Each row is a point on a landscape with many valleys, with its height.
A ball rolls from a point to the lowest of its 2 nearest points, and stops where none of them is lower. Distance is the straight distance between rows; heights are no part of it.
J861: [125 164 101 116 160 153 109  65 157 134 146 142 128 129 103 174 149 148
  85  93 163 122]  height 55.6
J74: [138 124 116  90 154 147  88 113 161 110 117 151 171 136 187 119 131 101
 183  89 118 195]  height 65.4
J952: [ 88 129 185 182  83  69 184  96  56  90  63  74 122  89 106 152 143  90
  82 107 158 143]  height 54.5
J351: [168 128  99 169 159 120 120 134 115 156 134 117 182 103 115 157 149 113
 114 143 121 171]  height 33.6
J122: [ 58 103 145 143  80 110 184 168 114 101 107 102 142 126 100 133  96 117
 207 131  86 126]  height 8.9
J121: [138 117 111  79 112 149 109 111 165 115 154 150  65 146 109 100  94 139
  79  83 105 101]  height 50.7
J910: [118 134 173 135 122  56 122  97 105  87 121 128 122 165 139 138  99 175
  95 123 159 128]  height 5.3
J610: [130 137 179 127 114  68 118  82 140  78  95  87 118 176 118 137 137 140
  94 122 184 106]  height 11.6
J111: [ 71 116 174 128  30 114 164 145  59  98  91  87 109 108 110 147 124 118
 103  86 150  84]  height 39.8
J195: [155 154 119 114 133 167 123  67 149 112 146 146 163 125 137 170 160 111
 157  87 156 210]  height 22.2
J97: [104 180 163 124 145  61 131 131 134 116  67 134  84 146  86 122 152 151
  90 134 168 109]  height 47.2
J429: [160  78  68 127 179 173 106 125 125 101 140 162 129 120 138 108 151 120
 112 134 164 130]  height 6.4
J401: [127 161  70 110 188 113  96 128 193 111 150 157 153 108  78 139 111 132
 114 125 144  61]  height 70.3
J300: [ 90 148 171 135 113  88 120 134 108 179  93 111 188 125 128 161 165 138
 134 135 158 120]  height 35.0
J954: [126 133 169 126  86 137 123  93 163 121  92 108 112 166 140  94 128 125
  68  97 100 152]  height 35.4
J238: [119  94 115 126 125  99 115 105 134  68  65 116 115 167 138 120 100 137
  82  86 106 154]  height 24.8
J403: [101 156 114 162 109 177 143 132 147 145 116 112 109 157 124 156 136 112
 153 159 147  98]  height 21.8
J137: [144 105  58 135 142 198 114 134 110 169 189 131 146 100 141 165 137 103
 129 145 169  89]  height 83.5
J560: [174 148  89 134 154 165 107  81 167  91 139 124 154 116 137 178 135 116
 124  82 129 164]  height 26.3
J294: [172 104 127  99 193 125  99 100 108 135 128 160  83 151 139 112 136 141
 136 123 189 146]  height 60.6
J813: [159 134 189 126 159  94 163 157 105 123  94 146 107  97 129 117 139 150
 155 158 105 141]  height 28.9
J197: [ 59 124 100 101 133 109  90 178 100 126  46  98 109 110 153 179 132 140
 126 118 119 135]  height 61.9
J960: [153 100  85 112 145 156  84 137 140 114 119 127 149 126 160 134 122 136
 151 131 137 116]  height 21.9
J493: [155 190 141 169 161  88 125 110 110 136 107 112  97 175 124 155 133 134
  93 162 158 130]  height 43.7
J841: [121  62 103 209 122 107 143 135 109  81 118 146 154 127 119 151  96 174
 164 106 121 132]  height 34.8
J132: [ 81  89 161  94 123  85 125 164 119 135  67 135 136 122 143  71 111 134
  94 114  84 135]  height 56.1
J369: [ 77  69 122 116 136  70 131 167 106 120  70 107 162  97  99 140 128 165
 108 120 132 116]  height 57.3
J498: [124 119 146 126  82 147 109  91 151 164 117  86 148 154 132 132 147 119
  79 105 130 124]  height 33.0
J598: [109 111 129 147  96 104 156 120 154  51  94 107 112 126 127 111  99 132
 123 102 108 150]  height 28.3
J99: [158 166 137 150 105 171 157 123  94 166 205 160 116 119 141 141 108 130
 129 145 134 119]  height 87.4
J929: [ 61 180 173 131 120  66 135 138  96 110  49 113 124 112 101 121 153 147
  67 115 158 121]  height 44.7
J738: [209 166  72 127 196 153  99 118 170  90 139 115 137 124 115 139 134 105
  86  76 108 144]  height 30.5
J175: [ 90  79 115  96  92 160 136 103 153 140 166 133 135 139 132 141 127 120
 218 134 158 125]  height 80.5
J870: [ 98  99  45 111 185 147 114 128 118 132 126 135 113  98 125 186 115 140
 113 116 150 117]  height 75.5
J920: [111  83 183 109 139 127 148 139  66 171  66 120  99 112 135 107 152 131
 132 129 104 171]  height 60.1
J54: [144 165  99  74 206 104  72 130 145 141 188 130 126 131 139 129 109 116
 128 147 171 113]  height 61.4
J202: [150 117 184 129 122 111 137 125  88 152 121 136 124 138 172 108 104 162
  92 122  81 154]  height 19.1
J629: [148 163  63 131 134 141 147 126 154  94 151 121 135  86 124 145  95 119
 146 109  68 179]  height 17.4
J31: [159 158 137  82 119  97 106 144 166 151 106  94 133 112  83 119 143 107
  93  98 121 151]  height 34.6
J603: [ 53 140 151 171 103  96 145 161 150 104  90  86 167 134 117 125 117 105
 180 151 105 113]  height 10.4
J251: [119 108  97 155 153 180 116  86  94 144 211 174 158 121 179 142 124 117
 131 138 173 138]  height 85.6
J164: [127 149  99 177 124 168 132  75  75 150 207 155 119 143 150 173 111 136
 141 141 149 120]  height 86.5
J828: [137 168 127 163 143 134 142  93 134 142 181 159 177 132 132 150 130 122
 145 143 147 144]  height 45.7
J453: [109  87 114  71 123 163 120 115 126 165 164 144  87 137 109 123 148 127
 179 145 159 106]  height 81.4
J458: [141 136 132 118 141 112 117 115 139 117 173 171 128 138 129 121  97 161
 108 120 137 115]  height 45.2
J564: [ 76 157 168 162  89  94 170 125  98 141 128 136 105 147 108 135 124 139
 129 139 150  92]  height 46.4
J962: [ 50  81 113 163 106 125 133  89  95 125  84  83 124 145 117 189 108 111
 129 121 100 191]  height 29.9
J381: [183 146 105 104 107 128 122 140 183 124 128  74 151  95  84 135 142 124
  74  96 102 108]  height 30.9
J662: [183  84 105 134 153 108 126 138 153 140 152  86 147  94  87 104 122 131
  97 120 103 144]  height 25.0
J47: [168 114 125  99 139 104 129 106 167 111 160 116  75 154  75  88 100 143
  96 125 123 129]  height 48.3
J173: [141 191 120 172 151 123 157 168  85 136 135 186 126  93 152 128 139 146
 130 149 115 154]  height 57.7
J477: [179  62 129 125 154 168  97 106 122 136 151 139 136 155 149  86 139 137
  99 132 160 124]  height 11.1
J928: [ 72 153 181 163  97  54 144  76 105  83  86  78 140 131 105 144 142 113
  78 102 151 148]  height 51.5
J36: [150 159 102 162 123 159 111 146 188  93  97 181 131 149 151  82 138 117
 151 153 138  81]  height 47.8
J257: [200  87 170  99 101 114 106 133 154 113 154 137 125 141 124  67 121 140
 109 118 100 103]  height 50.8
J953: [129 139 148  90 125 119 138 105 164 175 156  89  92 129 117 117 134 104
 164 168 120 139]  height 26.1
J874: [107 124 142 108  65  87 139 154 111 106  99  79 115  97 101 163 138 137
  75  93 134  66]  height 37.5
J711: [149 123 121  92 143 177  93 152 164 173  94 116 157 131 153  75 181 100
 113 113 135 150]  height 41.1
J214: [129 179 180  69  77  98 138 132 106 167 138 150  97 117 118 139 151 144
 146 132 141 106]  height 89.5
J757: [142 103 113 191 108  97 161 141 106  72 111  97 132 125 124 155  89 168
 132 134  93 113]  height 37.4
J326: [135 171 124  69 144 136 120  93 184 144 178 186 130 114  91 113 151 131
 116  61 145 141]  height 22.1
J325: [172 123 145  95 133  89 119 172 119 124 100 113 139  99 128  95 127 156
 108 112  97 121]  height 41.0
J40: [ 37 145 159 168  73  97 162  87 117 107 104 108 120 156 112 163 120 128
 103 120 155 115]  height 48.6
J843: [145 131  41 119 220 161 115 125 125 101 163 164 119  76 106 159 118 129
  85 116 152 109]  height 73.6
J986: [111 127  90 143 123 158 136 142 127 112 158 180 158  97 176 135 100 116
 195 136  86 172]  height 31.3
J483: [156  96 148  86 136  80 132 142 185 103 128 144 134 131  92  41 120 146
 105  92 103 130]  height 52.7
J783: [134 120  99 115 165 111  62 146 188 123 115 104 191 152 157 132 125 119
 135 129 137 103]  height 25.5
J76: [136 170 132 193 137 121 168 151  85 178 106 150 152 110 105 144 157 134
 119 155 111 145]  height 55.0
J787: [144 115 202 110 147 122 167 161  79 142  88 186  54 128 107 123 150 150
 157 166 135  76]  height 35.5
J45: [116  76 133 169 121 102 140  83 158 129 138  50 158 167 126 105 102 103
 140 163  95 142]  height 36.4
J191: [117  65 107  94 131 146 145 144 109 138 130 115 121 110 146 103 108 136
 200 158  95 131]  height 51.0
J751: [117  57  52 102 184 147  70 112 127 119 126 108 127 133 147 165 105 126
  88 114 133 112]  height 76.9
J413: [ 73  67 136 140  97 122 133 146 125 160  90 112 179 141 100 120 146 130
 141 140 137  94]  height 25.2
J888: [167 150 114  75 149 101  85 128 146 135 139  95 105 136  88 160 129 153
  70 109 172  67]  height 22.0
J765: [170 114 155 119 131 197 146 127 139 113 119 160  85 143 204  71 152  89
 188 144 118 155]  height 45.3
J307: [103  98 112 179  87 155 173 127 108 144 122 154 168 152  81 139 139 151
 180 111 162  82]  height 31.0
J913: [155 153 121 128 105 100 121 194 113 113  71 104 134  83  94 138 141 157
  78  95 110 120]  height 37.6
J90: [139 173 145 135 147  83 114 111 175  92 147 153 168 164 153 104  86 147
 137 141 132 128]  height 59.0
J52: [154 166 144 151 116 113  91 126 172  97 111 114 130 164 161 104 111 133
 127 129 120 136]  height 56.8
J467: [171 125  96 151 133 189 125 151 126 113 166 159 152 108 153  77 132 112
  96 107  98 133]  height 39.9
J621: [110  89 111 122 112 177 126 134 135 124 186 168 125 131 165 101 118 112
 214 157 152  96]  height 79.8
J820: [115 162 160 174 151  85 141 129 136 123 103 165 102 159 102  93 127 149
  76 155 150  97]  height 49.4
J805: [132 102  99 115 103 141  95 113 173 122 153 118 130 148 143 118 120 129
 124 132 133  72]  height 18.1
J866: [ 65 113 136 140  36 130 167 147  77 125 118 117 139 123  96 165  94 153
 134  79 125 103]  height 42.0
J734: [135 150  51 134 157 132 129 127 139 127 180 102 120  75 101 177 103 112
 168 150 128 137]  height 29.2
J595: [195  71 133 145  75 146 156 155 122 129 130 126 131 109 105 100 147 153
 155 116 127  85]  height 47.5
J593: [148 141 184 135 164  62 172  88 142 123 158 116 110 166  94 114 131 148
 149 183 148 100]  height 34.9
J561: [ 93 151 200 161 115  86 133 131  86 140  83 132 185 149 155 136 150 147
 116 110 134 141]  height 30.7
J735: [172  79 130 127  99 180  93 103 158 148 168 135 140 155 170  84 148 122
 127 135 159  73]  height 14.8
J965: [ 91 116 227 130  92  96 171 140  96 102 106 124 113 160 141  98 101 142
 151 155 119  81]  height 52.8
J988: [132 131 153 120  90 142 137 115 125 132 173 165 107 147 167 108  90 144
 154 118 107 115]  height 47.7
J956: [112 186 135  74 146  83 112 161 154 116  65  81 134 113  89 147 166 120
  80 106 146 154]  height 38.4
J334: [154 127 156 129 130  80 133 125 152  89 155 196  89 131  81  91 106 171
  99 116 131  92]  height 42.6
J497: [ 59 124  81  88 118 110 108 149 130 111  86 112  89 110 132 143  93 133
 138 109  97 131]  height 63.6
J521: [105 134  88 159 134 120 160 134  92 140 149 122 132  77  89 183 114 142
 174 151 127 142]  height 34.2
J73: [131 133 102  94 144 146  87 172 169 131  78 114 174 101 130 113 151 111
 108 109 106 154]  height 43.5
J814: [139 195  94 161 167 123 110  95 127 122 175 139 140 128 141 197 118 128
 135 154 141 158]  height 42.1
J741: [ 74 189  99 151  98 142 137 169 156 130 105 101 122 148 107 149 123  99
 165 155 144  52]  height 18.9
J220: [103 179  98 121 136 131 112 149 118 183 126 102 151  99 126 168 136 102
 115 143 102 146]  height 50.0
J669: [143 125 107  74 149 157  66 130 174 129 160 168  72 184 104  81 109 112
  68  84 138  95]  height 52.3
J443: [122 113 147  86 136 107  92  91 146 106 117  93  99 163 110 148 130 153
  81 122 171  80]  height 16.7
J976: [ 84  56 156 151 126 112 131  79  91 142  93  76 108 134 136 137 132 106
 112 118  78 207]  height 34.1
J729: [135 168  92 131 148 126 124 139 114 104  85 154  67 136 161 122  86 129
  88 112  73 177]  height 65.3
J17: [ 91 168 106 137 148 114 101 152 122 196 121  91 142 128 134 152 126 133
 100 177 117  88]  height 53.3
J349: [105 172 106 149 167 133 103 116 151 188 146 126 117 158 123 124 112 108
  94 168 135 115]  height 56.3
J537: [150 145 126 115 136 189  97  80 158 126 172 174 138 148 166 124 172  92
 132 123 200 125]  height 58.9
J701: [ 47 106  90 124 144  83 101 140  97 123  76  98 137  89 107 189 124 138
  93 116 134 129]  height 59.8
J926: [102 151 188 126 112  64 166 123 121 108 132 198  75 143  81  93 113 155
 105 128 112  99]  height 40.4
J950: [112  72  86 124 112 119 148 161 110 123 121 109 151 128 126 155 109 148
 182 137 105 147]  height 53.1
J792: [ 81  95 156 153  64 113 175 150  65 137  94  78 141 115 115 140 115 104
 134 113  70 162]  height 19.8
J705: [113 155 147 150 132 133 160  78 124 160 165 193 132 131 121 124 160 135
 143 121 158 170]  height 48.5
J367: [200 107 135 139  88 153 143 186  96 147  92 126 154  97 119 131 162 157
 116 114 119  96]  height 45.8
J4: [ 94  61 145 157 108 131 134 128 105 164 138 109 197 138 148 104 127 128
 141 138 105 127]  height 21.1
J436: [128 140  90 148 134 175 118 117 151  93 160 183 173 105 169 157 110 116
 152 106 122 121]  height 34.7
J555: [ 87  70 141 102 109 101 147 116 165 150 132  78 110 141  96  83 118 125
 129 141 112 108]  height 32.8
J833: [154 173 119  96 136 163 129  75 159 126 189 165 152 110 116 135 128 129
 126  62 136 195]  height 17.5
J271: [140 126  68 123 171 200 104 106 102 114 232 128 156  86 163 145 127 114
 119 121 149 114]  height 84.6
J684: [166 192 153  97 170 143 136 141 114 119 133 175  56 147 160 100  97 116
 128 127 121 168]  height 61.8
J515: [185 143 107 143 123 158 100 132 154  88 154 183 176 115 186 112 110 126
  97  95 101 135]  height 37.7
J825: [141 169 138 173 149  95 129  89  94 123 128 131  93 149 129 148 118 154
  81 130 116 175]  height 47.3
J225: [150  86 123  97 130 139 136 163 156 140 121  98 115 104 131  95 155 111
 200 158 123 130]  height 48.7
J305: [146 125 124 154  81 157 131 164 149 113  86 131 149 147 160 110 139 118
 147 146 124  98]  height 49.6
J116: [ 32 131 149 121  68 111 142 131 128 158 124 114 183 106 127 147 111 127
 134  90  95 139]  height 40.5
J83: [ 84 105 133 101 116 132 128  88 110 159 127  64 103 114 111 139 124 123
 101 112  99 184]  height 38.7
J752: [165 186 121  97 183 161 114 144 149  81 203 196  86 139 110  64 130  72
 106 129 165 129]  height 55.7
J572: [170 125 140 126 128 199 113 142 140 116 193 214 132 137 170  35 163  86
 124 129 140  95]  height 45.1
J930: [175 147 123 117 128 122 155 118 159 110 148 108 151  96  97 109 134 123
 134 103  85 200]  height 9.7
J700: [153 120 130 176 127 145 103 170 114 137  81  60 164 143 153 146 148  96
 158 183 103 142]  height 14.3
J346: [161 174 132 137 192 139 154 158 102 112 155 191  80 103 155  94 116 129
 135 168 109 159]  height 60.0
J625: [131 126 162 143  91  99 150 139  83 111  67  54 103 130 112 168 149 119
 149 148 154 124]  height 53.0
J770: [129 142  86 122 109 156 119 148 113 148 133  74 129 118 132 219 133 124
 177 144 148 104]  height 76.6
J737: [119 163  98 128 193 148  80  97 143 141 182 155 135 154 158 123 112 114
 108 149 158 119]  height 58.8
J867: [187 136 110  59 155 155  77 132 154 116 147 149 127 125 187 129 129 122
 140  76 127 169]  height 63.7
J345: [128 102 107  83  97 128  95 147 167  92 105 160  72 126 112 116 124 160
 120 111 147  64]  height 66.4
J848: [108 153 138 145 132 128 126 133 148 137  97 125  79 164 118 124 158 132
 144 199 167  82]  height 24.9
J234: [130 153 156  93 127 105 143  98 167 136 138 155 124 135  91  82 161 132
 119  91 133 164]  height 25.8
J589: [ 96  75 116 133 108  98 147 174  95 101  65  95 124 101  92 135 127 138
 155 126 110 134]  height 55.2
J592: [141  87 117 214 104 155 169 134 109 109 138 164 195 138 115 149 116 158
 188 114 140 125]  height 32.7
J541: [116 122 137 128 167  81  80 102 134  91  85  80 143 181 118 135  89 135
  43  70 125 151]  height 19.7
J485: [115 133 107 153 117 180 107 128 120 117 159 166 142 159 210 124 114 102
 190 162 163  95]  height 79.1
J88: [ 86  71 209  78 141  97 139 148  78 127  57 104 109 114 136  75 139 132
  89 128  91 136]  height 58.1
J119: [197 105 139 154 177 138 144 135  86 145 158 110 112 122 139 130 163 119
 151 190 135 155]  height 22.5
J176: [123 147  97 134 165 166 128  62 167 149 140 123 133 130  95 164 173  97
 111 125 183 170]  height 53.2
J793: [113 144  99 160 134 142 171  84 152 158 131 154 126 118  80 145 165 117
 144 135 156 157]  height 50.9
J183: [188 146 141 179 123 125 135 126 122 122  96  97 104 142 113 123 158 122
  97 157 140 115]  height 40.2
J402: [173 152  58 120 155 164  96 143 161 117 123 107 131 119 130 155 114 132
  75 117 118 129]  height 34.3
J12: [115  66 141 145 102 144 168 150  72 169 147 140 182 129 120 126 109 156
 181 118 110 116]  height 25.3
J362: [108  88 121 119 106 149 133  76 160 159 127 109  95 157  86 112 159 134
  60 110 139 123]  height 30.1
J61: [153 141 152 128 171  78  91 112 122 110  92 124 133 159 124 122 115 148
  80 106 154 156]  height 13.2
J632: [126 169  80 140 106 194 108 156 117 154 135 109 172 123 163 209 114  82
 182 131 129  90]  height 77.6
J764: [141 127 172 176 154  89 164 108  97 124 164 139 144 132 119 146 116 163
 148 172 150 113]  height 39.2
J723: [190 135 118 166 186 142 109 146  79 168 132 133 166 120 155 151 162 102
 131 173 158 162]  height 28.1
J668: [ 90 114 176  82 130  77 116 156 170 137 101 135 130 144 114  53 123 122
  87 105 107 105]  height 54.4
J50: [199 166  97 137 141 149 103 161 129 119 105 106 100 125 123 145 147 143
  98 141 151 135]  height 37.3
J470: [103 140 118 123 145 123 127 140 121 161 174 135 165 113 166 139 103 107
 173 149 100 156]  height 26.5
J604: [165 109 138  90 135 130 137 105 160 146 219 138 139 124 136  64 105 117
 122 115  98 142]  height 42.5
J732: [113 167 178 189 106  74 197 110  97 134 156 129 116 131  98 157 112 162
 136 153 111 107]  height 43.4
J679: [116  97 109 125 120 160 130  91 159 164 187 110 135 136 144 107 100 111
 114 129  88 160]  height 39.0
J702: [124 167 135 156 134 107 162 112 105 128 131 140  74 133 104 144 113 145
 131 161 104 144]  height 47.4
J58: [197 125 136 123 114 146 143 196 108 129 113 157 124  89 136  86 141 143
 127 131  92 116]  height 43.8
J685: [148 140 122  93 202 112  91 115 108 130 136 119 116 132 154 139 125 136
 155 176 182 128]  height 62.9
J607: [162 170 131 102 173 142 102 132 131 102 170 218 117 138 164  64 131 103
 113 143 168 132]  height 57.4
J801: [ 77  87 136 205  91  94 153 131  80 112  78  86 155 112 105 178 131  86
 123 116  89 175]  height 25.1
J788: [ 93 108 141 127 118  76 143 133 148  89 105 116 126 139 167 108  86 135
 160 137  85 141]  height 32.0
J479: [177 154 181 134  70 144 141 104 122 161 138 130 140 142 159 116 132 148
 104 105  92 156]  height 13.1
J692: [183 169 136 119  92 166 128 162 101 149 135 150 136  91 153 162 149 132
 169 123 136 147]  height 12.6
J524: [183 142 122 129  64 163 139 147 116 147 142 129 158  95 162 136 121 141
 112  86 103 141]  height 7.6
J318: [ 54 169 142 123 102 103 116 104 120 163 132 113 180 112 134 205 133 130
 130  98 121 158]  height 42.2
J583: [ 85 123 222 125 102 129 163 138 109 142  75 164  83 157 169 107 131 143
 160 142 120 109]  height 51.1
J85: [107 128 167 101 106 111 123  94 121 140  98  60 111 146 121 108 137 104
  69  90  94 195]  height 38.5
J23: [135 156 122 106 132 148 146 126 135 161 160 133 134  96 129 106 143  98
 163 152 113 155]  height 20.8
J347: [108 138 158 161 172 120 147 133 102 170  83 121 118 118 136 144 166 115
 175 185 131 166]  height 14.7
J972: [177 145 104 112 166 173 103  93 166  78 196 149 167 127 152 123 159  81
 122 109 196 153]  height 60.3
J148: [ 88  84 184 149  81 103 206 152  91 130 106 117 145  95 121 123 102 138
 172 112  69 139]  height 14.4
J211: [ 96  97 182 137  95 150 170 132 106 197 100 154 147 131 123 115 164 134
 159 123 117 126]  height 23.9
J299: [116 159  75 151 119 210 115 168 145 126 153 144 136 123 186 151 115  92
 182 149 134  94]  height 78.4
J810: [120 109  76 118 154 133 100 122 134 103 119 129 110 133 158 136  91 107
 115 119  77 193]  height 67.2
J450: [ 48 151  98 150  85 121 142 176 149 109  83  80 160 124  93 154 122 114
 164 129 124  80]  height 15.3
J699: [170 152  68 115 202 143 104 139 152  81 170 181 117 107  98 121 112 144
 107 118 156  75]  height 72.0
J27: [ 89 163  88  91 150 121  91 122 185  91 143 156 112 126 113 160  94 145
 104 107 133  75]  height 68.6
J831: [ 70  91 141 164  71 143 167 142  83 179 163 142 155 140  90 124 103 174
 154 119 136  79]  height 28.4
J959: [ 62  71 119 136 110 103 144 135 151 135 110  50 159 127  71 120 146 109
 115 142 127 107]  height 29.1
J210: [168 141 131 104 192 142  97 108 120 102 151 196 123 151 164 108 153 129
 127 106 198 167]  height 59.1
J795: [ 79 135 121  88 126  78 123 146 114 104  56  77 134 109  95 136 152 117
  80  99 172 119]  height 41.5
J676: [111 154 128  79  95 118 126 132 125 144 136  84 129 121 146 179 127 138
 164 141 147 111]  height 75.6
J834: [ 73 105 161 167 142 143 157 131  74 182  99 160 140 143 132 146 153 135
 176 151 129 148]  height 20.3
J695: [142 167 146 114  92 121 154 153 103 184 170 146 123 112 126 142 129 143
 136 139 127  81]  height 88.5
J719: [117 153 193 137 101  88 125 135 146 103 117 127 128 171 154  99 124 153
 150 142 124  95]  height 54.8
J934: [162  91  78 121 156 152 125 102 141 133 158 101 153  82  97 109 140 106
 118 106 101 197]  height 18.0
J133: [148 155 126 111 114 166 102  66 179 105 139 170 118 154 119 158 160 128
 126 103 168 117]  height 57.5
J265: [153 113 114 127 156 116 140 118 150 129 196 134 105 131 100  64 103 129
 122 158  93 130]  height 45.4
J293: [123 138 105  76 126 115  91 127 152 128 156 101 167  99 154 185 120 127
 186 129 142 150]  height 74.0
J231: [ 99 140 108 114 118 122 115 173 146 155  74  89 159  89 126 141 135  97
 144 138  88 158]  height 46.6
J616: [142 175 136 109 138 117 135 118  90 101 106 167  30 123 157 119 111 161
 121 126 104 161]  height 63.5
J37: [170 102 127 150 113 202 141 165 112 151 156 157 152 111 177  73 141  99
 158 138 109 131]  height 41.9
J717: [142 127 105 146 140 185 116 150 176 105 148 191 145 130 144  60 162  97
 113 141 153  95]  height 46.5
J490: [119 106  75  87 167 122  81 114 132 122 153 100 174  96 128 209 116 112
 146 108 111 179]  height 71.7
J945: [218 135  88  87 168 169  81 122 130  63 169 137 142 128 188 120 141 110
 128 105 172 147]  height 62.1
J212: [131 101 156 149  69 148 147 144 117 115  70  82 133 150 134 134 141 125
 164 129 128 115]  height 51.2
J244: [158 160 104  84 195 141  81 149 179  96 149 194  68 173 118  59 116  95
 106 105 152 120]  height 53.9
J313: [154 147  54 126 151 160 133 124 139 110 174 112  86  91 118 147 124  77
 160 143  91 188]  height 23.4
J459: [140 131 103 113 125 138 120  98 140 163 134 103  91 131  70 136 149 133
  60 127 147  83]  height 27.0
J819: [155  90 153 113  97 180 158 155 153 134  93 122  82 150 152  87 146 102
 194 165 103 122]  height 46.8
J57: [133 135 155 113 131 104 154 127 136 145 105 137  48 136  74 106 146 124
 134 171 148 111]  height 28.2
J660: [111 124 179 155  82 124 145 125 103 172 125 168 182 131 146 123 142 154
 125 111 127 135]  height 26.4
J314: [132 154 129 171 165 100 141 135 114 159 123 156 155 140 112  90 135 149
  85 142 124 136]  height 51.9
J245: [146 139 192 107 124  86 145  95 141 137 159  71  81 157 108 120 150 120
 145 173 137 103]  height 30.8
J98: [175 143 112 135 149 162  97 121 127 173 120 120 157 126 133 110 165 104
  85 115 122 169]  height 38.3
J613: [ 54 130 166 122 102  78 145 118 105 127 124 128 146 125 149 130  94 139
 148 123  91 136]  height 36.5
J124: [108 103  91  64 121 128  95 172 165 102  89 117  98 109 106 113 113 136
  97 111 104  98]  height 65.2
J574: [136 131 218 141 161  92 160 126  94 130 101 134  96 148 140 101 124 151
 102 144  97 144]  height 24.2
J494: [134 135 135 113  99 122 143 138 158 133 118 154  88 109 103 103 139 142
 131 124 126 126]  height 29.0
J951: [ 95  49 120  98 100 132 118 111 163 154 138  76 131 153 136  89 112 117
 105 108  88 148]  height 35.7
J348: [173 129 150 135 112 198 126 129 132  98 161 187 136 124 197  58 145  85
 153 136 111 139]  height 43.6
J216: [104 129 184 155  90  76 163 128  59 127  70  61 102 111  85 138 162 113
  88 137 166 104]  height 55.3
J761: [141 118 116 129  89 111 138 147 133 111  95  73 154 109 117 141 125 145
  67  84 108 107]  height 34.5
J171: [146  96 111 156 123  97 136 104 152 103 171  66 148 141  88 101  88 125
 107 131  89 147]  height 31.1
J716: [203  77 162 129  82 130 143 135 147 126 152 173 107 134 101  85 137 161
 109 122 128  67]  height 49.0
J298: [107  88  95 124 151 170 114  94 124 166 186 124 100 130 126 146 138 130
 134 155 169 103]  height 82.4
J508: [ 84 105  68 120 160 114 110 101 133 125 110 100 114 116 132 188 109 122
 139 118 100 194]  height 69.2
J113: [ 83 101 112 160  81 111 138 132  96 101 131  92 134 132 119 168  76 166
 131 124 125  95]  height 40.3
J26: [ 93 141  81  95 103 143 111 144 154  94 109 157  82 136 134 175 104 164
 133 106 131  62]  height 67.3
J649: [182 133 158 106 162 124 169 170 113  98 111 183  70  99 119 112 152 149
 169 169 144 100]  height 32.9
J387: [135 110 111 129 155 131  76 137 160 151  89  72 179 153 156 142 151  94
 144 169 128 131]  height 20.6
J811: [119 126 141 178 146 157 140 168  91 162  87 109 144 138 145 137 133 107
 177 198 117 119]  height 7.8
J499: [105 106 178 139 101 147 161 129 120 114 131 168  82 176 185  92  97 125
 176 144  99 110]  height 49.5
J157: [174 126 122 139 141 171 144 144  78 132 138 134 125 118 165 154 125 118
 189 161 138 138]  height 17.2
J275: [ 93 141 135 121  98 109 113 139  94 171 123 106 197 107 109 203 129 149
 145 105 161 116]  height 38.6
J682: [122 107 201 124 124 102 160 142 109 127 140 209  50 132 102  98 130 152
 137 155 117  84]  height 37.8
J364: [134 133  92 175 161 117 113 110  89 122 159 142 133 106 124 185 107 153
 153 162 153 146]  height 38.2

Call two points neighbours if one is among the 2 nearest of the other. Go from one point of each pair to the other, from neighbour to neighbour, staying as low as possible. Name the highest point that can't be avoided.
J930 and J4: J45
J910 and J122: J83
J761 and J930: J866
J23 and J910: J702
J833 and J429: J318
J429 and J811: J783
J122 and J833: J494
